Points, in no order, along strands that fork, close into loops and pass close to each other.
(in the rows, 128 means zero)
Two points are linked if the straight distance between their rows is under 131. Some points are linked to none.
leg: [128 121 128 114 160 140 137 104  73 125  78 139 117 127 114  97  65 107
  79 165 141 131  80 119 131 159 132 141 140]
Gike: [139 112 135 165 158 135 118 136 131 134 173  89 148 152 140 141  88 178
 121 100 168 158 150 169  80 121 125 103 159]
viril: [125 166 142 173  76 118 137 152 146 118 133 150 163 136 118 204  76 154
  99  70 136 160 126 134 118  67 147 116 169]
Siz: [ 85 134 158 128 101 149  93  85 120 122 140 103  81 202 113 119 128 111
 144 107 122  55 151 136 183 167 126  89 102]
lur: [133  92 157 136  80 102 165 117 184 161 105 192  93 158 113 162 149  99
  97 131 127 127 132 143 154 141 125 133 105]
lagu: [125 117 125  97 141 138 170 155 142 124 164  67  98 110 131 140 125 158
 105 115 159 145 169 158  81  85 169 137 182]
nufu: [ 80  96 185 152  65 153 134  63 146 143 143 119 113 158 157 148 143  98
 119 109 170 109 148 109 169 178  92 122 162]
tes: [ 78 183 156 143 132 120 127 151 109 111 145 125 117 117  84 150  51 174
 115  84 133  83 166 113  99  83 100 119 155]
Gonol: [100 134  90 131  85 143 107  89 107 118 110 127  97 174  96 185 156  67
  79 100  96 115  69 185 105 101 154 133 111]
Dagun: [ 53 135 187 121  87 130  97  65  84 120 131 127  88 161 161 130 138 103
 139 124 113  64 105 117 151 165 142  99 135]
vomu: [ 77  77 122 102 171 110 146 120 104 155 164 100 126 125 151  87 144 132
 109 128 150 116 160 113 127  84 133 120 162]
Roni: [ 69  91 216 154  73 126 138  80 120 118 147 126 120 158 187 141  96 112
 104 104 161  91 131 102 142 212 109 127 152]
pelak: [ 98 127 155 131  91 134 119 120 110 120 118 147  67 174 143 134 127 120
 122 155 130  75  76 137 117 161 165 102 138]
baper: [ 86 176 174 138 120 120 115 115 127 167 162 127 119 142  81 151  80 142
 115 105 154 101 154 145 139  87 104 103 159]
ruta: [123 162 141  75 157 178 114 148 127 153 148 106 102 100 110  91 125 128
 148 167 161 129 156 133 141 104 128 117 140]
totu: [126 125 134 147 184 127 123 160 140 138 160 142 172  73 134  86 145 123
 146 150 164 122 158  93 117  93  99 157 111]
karo: [167 170 121 134 107 166  89 138 172 159 144 136 109 149  86 147 191 112
 146 121 152 139  74 159 141 100 106 104 132]
miz: [101 151 137 123 102 161 160 121 168 108 106 124 133 118 142 153 180 109
  97 153 145 106 161  94  71 172 119 145 118]
keze: [148 168 134 167  91 160  79 136 164 142 130 146 148 157 121 172 150 128
 134 108 150 174  87 165 135  92 121 100 146]
lota: [ 90 168 192 144 112 129  86 138 141 153 144 158 133 155 121 159 117 147
 165 130 139  92 105 141 153 100 127 110 139]
vuvez: [121 123 125 152  84 112 105 135 131 139 136 156 165 110 185 129 164 141
 169 141 101 177  84 100 155  81 146 120 160]
zun: [107 139  94 110 186 150  92 140 133  96 125  60 135 140 142  94 138 136
 164 140 120 135 180 116 133 190 142 140  68]
ponu: [ 99  96 129 125 104 154 117  77 165 135 136  74 101 176 117 131 146 112
  93 112 173 136 217 137 153 187 107 135 130]
zel: [121 118  60  84 124 162 119 100 121 120  93  90 139 124 130  73 190 104
 129 152 115 171 184  74 168 162 120 178  97]
luzud: [159 174 128  78 116 180 126 133 170 153 133 139 103 108  86  93 170  81
 130 179 168 121 123 127 145 126 109 119 114]
pilat: [159 146 128 171 117 132 100 179 196 108 118 151 161 114 179 146 151 150
 166 135 142 191 135 130 131 151 125 138  81]
nuni: [127 125 148  91 144 131 145 151 162 102 135  74 140 103 117 134  90 144
 127 132 127 155 196 128  90 199 142 165  83]
Beli: [156  76  93 101 117 106 155 106 132 153 124 126 104  96 115  97 183 115
 106 142 107 150 114 148 140  99 117 130 158]
Deko: [163 143 118 127 158 125 124 138 131 120 129 118 119 145 108 136  84 134
 134 123 133 116 148 142 127 155 152 112  95]
Zubas: [145  97  90  71 172 128 138 108  82 149 155  73 111 125 100  70 166 137
 138 132 130 114 148 163 128 121 126 113 118]
Dafu: [145 122 129 128 150  79 116 116  68 147  99 134 121 123 147  79  81 169
 163 154 101 121 101 108 175 176 109 145 126]
nen: [141  65 105  62 139 112 205 106 120 140 151 118 102  79 112 111 176 106
  96 135 112 153 136 138 110  83 148 146 168]
gabuv: [134 158 136 114 173 145 114 149 157  98 144  70 122 133 109 132  99 145
 164 141 135 138 191 146 107 174 149 125  60]
Gif: [122  88 154 126 162 105 167 189 151 113 129 131 172  70 162 116  98 172
 135 126 139 187 161 116  99 141 138 176 126]
Lemus: [126 134 130 152 100 106 123 168 138 142 141 175 156  90 178 145 169 145
 172 123 104 131  89 114 119  28 146 123 155]
miba: [129  52 120 157 122 105 125  91  96 139 130 161 150 111 195 107 160 106
 125 140 103 152  44 114 147 130 105 106 176]
Medil: [143 102 130 118  68 104 137 143 190 167 121 173  85 135 120 165 168 105
 123 116 118 140 102 142 124  82 154 126 153]
Mepef: [122 197 170 141 116 117  89 175 139 116 134 167 138 145 150 150  87 174
 164 130 119  98 126 120 128 115 143  99 131]
zif: [163  88 157 140 179  96 146 171 110 118 141 147 110 155 169 114 104 169
 144 137 130 116 106 166  84 139 173  90 144]
Keko: [176 185  95 116 125 164 120 128 155 133 142 120 124  94  48 109 163  86
 150 146 138 141 140 133 153 115  71 124 101]
Famu: [107  55 116 135 152 113 128  89  86 148 148 123 137 120 179  93 142 126
 130 124 116 136 105 100 157  98 119 120 179]
ved: [122  90 149 144 107 113 129 106 127 142 117 187  89 153 140 142 121  99
  87 125 111 123  72 153 130 157 136 132 117]
delus: [146  70 132 161 128  99 138  99 100 153 129 173 130 164 116 163  97 118
  94  86 123 125  55 183 119 119 128 114 119]
gosum: [123 139 129 103 131 155 165  93 142  92 111 115 133 139 111 155 154  78
  55 148 147  88 142 121  52 184 128 160 109]
buvon: [163 102 126 149 153 136 135  91  87 150 114 186 146  90 112  90  90 108
  97 142 136 145  67 133 160 154  48 139 112]
febam: [136 139  80 111 151 105 144 132  81 115 120 123 137 158 100 147 142 123
 137  95  72  74 111 144 102  86 161 141  92]
Faf: [138  99 135 139 185 104 162 198 115 104 113 154 215  67 154 118 105 153
 148 133 129 152 134  70 104 110 143 180 129]
muv: [142 156  77 100 128 122  99  73 103 130  82  98 143 126 109  64 136 103
 148 183 103 142 160  63 187 152  82 165  72]
Degu: [108 174 137  93 132 117  90  89 106 129 119  89  97 179  85 106 114 107
 158 118  87  53 141 150 172 137 114 108  60]
vuto: [139 138 129 120 130 157 196 115 133  99  98 140 142 110  79 175 102  98
  27 113 143 115 122 118  51 149 125 149 130]
git: [131 151 145 118  47 103 124 150 144 147  78 178  63 134 113 136 102 115
 131 143  78 108  78 120 156 139 143 139 106]
sagud: [106 181 155 160 137 110 116 185 129 103 124 152 149 115 111 161  57 173
 153 100 129  98 157 105 128 106 122 119 139]
paduf: [131 175 128 111 123 152 101  88 125 114  90 127 130 153 112 105 102 110
 122 163 116 122 140  89 172 173  98 136  68]
lolo: [181 140  92 124  95 130 130 192 154 108 110 102 113 155 134 162 117 159
 134 100 105 165 130 162 106  94 221 102 145]
dudo: [159 134 112 157 135 113 119 141 104 136 118 157 118 135 100 155  88 127
 120  89 107 127  91 156 154 109 122 104 119]
Gav: [173 140  70 155 130 109 116 138 142 128 148 128 148 134  77 139 157 108
 167  83 102  93 157 145 151  99  82 125  44]
zak: [126  53 126  67 144  87 217 134 130 123 147 110 124  94 132 148 158  99
  80 130 130 135 137 131  57  89 186 139 177]
pelip: [154 151 103 170 160 130  92 158 146  97 120 141 202 111 171 114 140 152
 179 146 116 171 137 110 122 134 126 165  70]
vagub: [116 111 140 105 175 130 150 178 160 101 164  82 144  89 121  99 112 140
 137 118 117 176 190 124 117 159 161 183 114]
Bekob: [145 120 120  99 178 124 131 113  83 150 138 114 128 111 117  54 129 166
 162 164 116 101 120 135 144 146  94 130 113]
muve: [121 167 163 162 150 142 140 170 163 143 151 175 175  53 107 129 136 123
 151 139 167 111 138 107 127  68  86 128 135]
Tol: [ 67  91 189 124 131  83 134  69  85 110  88 160 117 164 154 132  57 127
  83 134 120  62 112  99 126 208 138 161 120]
supo: [161 110  84 185 154 134  84 111 102  98 103 138 213 147 195 107 163 143
 185 144 107 175 111 111 138 167 117 143 109]
kagor: [144  92 120 136 189 119 170 162 121 135 132 174 186  37 142  93 131 128
 154 150 141 129 130  84 112  78 105 164 118]
sorof: [122 163 102 144 122 123 129 110  85 107 108 135 140 163 110 196 131  94
  83  85  78  93  76 156  86 115 169 134  85]
pep: [124 125 141 113 147 103 142 133  98 131 103 196 172  62 143  76  94 134
 135 172 118 127 112  62 153  91 119 168 132]
dat: [ 85 118 114 122 102 118 146  78 134 125 127  90 125 165 108 150 116 137
  76  94 137 114 196 128 122 141 127 144 122]
Zeki: [130 143 129  85 152 174  94 139 131 131 130  79  84 112 142  74 112 155
 160 183 167 181 160 117 165 159 128 123 159]
Guv: [ 88 114 117  88 143 119 158 150 110 173 179  67 100 111 133 114 147 152
 123 125 146 111 174 133 125  46 169 122 180]
luki: [102 109  98  95 110 113 179 141 139 125 151  77 136 108 134 167 162 141
  77 101 128 131 165 136  47  64 185 154 182]
tize: [180 122 132 151 167 127 121 159 107 117 144 155 114 161 139 121 120 145
 152 131 148 119  62 187 103 152 114  92 133]
Rugam: [139 155  74 123 159  94 132 169 125 109 139 115 122 132  94 149 163 112
 160  90  90  65 155 141 110 103 138 132  39]
rodo: [133 195 131 169  88 141 114 177 182 128 127 148 139 121 102 190 127 141
 125 110 146 138 131 140 123  77 132 101 154]
sos: [137 113 189 139 177 116 119 164 123 132 166 116 119 132 148 121  62 188
 136 126 170 104 119 173  96 130 141  76 160]
fulid: [107 126 120 142 112 131 127 113 151 105 130 131 147 128 172 138 170 115
 125 144 121 141 146 111 120 151 135 146 114]
leba: [ 74 165 138 116  63 114 110  78 131 123 121  89 111 165 117 167  86 144
  80 105 127 131 169 113 125 131 150 142 147]
posu: [141 105 104 141  61 110 122 101 120 144  92 146 134 108 183 116 179 121
 137 137  79 175  73 119 158 121 118 135 183]
zukag: [151 144 117 155 127 145 132 121 127 118 138  73 162 160 125 169  62 171
  79  80 150 170 130 149  77 119 138 111 172]
Lofad: [143 113 124 128 122 178 106 123 140 141 133 123  99 122 179  97 150 130
 176 145 166 169 167 111 188 182 112 119 154]
Vama: [192 146  79 138 131 125 132 118 155 122 119 108 119 127  48 146 166  98
 145 101 102 129 150 158 155 140  68 113  57]
Tere: [157 112 113 169 124 160  88 136 170 120 134 130 141 138 178 110 163 142
 184 136 152 220 160 115 145 174 122 125 139]
ziv: [ 71 101 185 134  99 137 135  71  96  94 109 154 101 161 138 129  86  97
  81 133 131  80  92 109 139 232 112 132 121]
Lif: [156 104 109 159 114 152 107 134 163 177 146 146 122 122 142 127 223 113
 162 139 138 158  84 155 138  96  89  98 169]
tuso: [123 137 138 178 117 120 127 139 103 105 128 124 143 133 128 188  44 156
  86  64 131 168  89 152 109  91 162 105 172]
forop: [131 147 141 155 131 114 153 181 158 113 145 181 158  87  95 173 125 118
 106 103 155 114 140 124 116  64 103 111 159]
Befez: [119 115 140 124  92 103 140 167 151 182 142 171  95 123 135 145 153 126
 145 133 112 107  85 120 143  50 151 107 166]
kepo: [135 122  75  90 156 144 113 114 126  95  97  88 126 135 135 104 174 108
 149 164 102 135 163 109 118 180 155 149  69]
til: [154 194 116 110 158 159 123 179 112  55  73  93 160 122 144 132  75 157
 143 159 133 140 137 110  61 164 170 139 122]
sev: [107  95  83  61 181 153 136  94  67 126 114  70 101 139 126  90 162 117
 127 144 105 112 143 127 116 131 163 137 142]
tolor: [132 178 117 106 116 138 102 110 105 119 107 127 103 149 100  84 119 114
 154 150  86  92 107 119 170 142  94 113  81]
telu: [184  93  92 124  89 116 133 140 123 172 128 116  94 102 117  99 199 118
 134 153 118 157  78 155 125 102  99 103 193]
laso: [129  97 139 147 121 148 140  75 152 135 140 142 107 165 119 128 141  95
  95 115 164 140 151 131 170 203 104 113 129]
Bedof: [127 144 162 132 129  90 118 118  88 141 112 181 143  92 129  89  82 147
 153 150 102 120  72 109 188 112 103 125 111]

How many points has the smallest loop of links through each point below? Write 0 if it is on no loop.
Mepef -> 5
delus -> 15
ruta -> 0

A tip is a point with one link. Name the tips that can be reached along the links from each point below, in the order of the rows.
vagub -> tize, sev
Gav -> Gonol, supo
nufu -> Tol, leba
gosum -> vuto, fulid

A piece is all that can be reached along the links. How many separate loops has the piece of each point below (a circle has one, a figure eight two, a Y none), and how many tips (points with one link)?
rodo -> loops 2, tips 2
Tol -> loops 0, tips 2
luzud -> loops 0, tips 2
Mepef -> loops 1, tips 0
gosum -> loops 0, tips 2
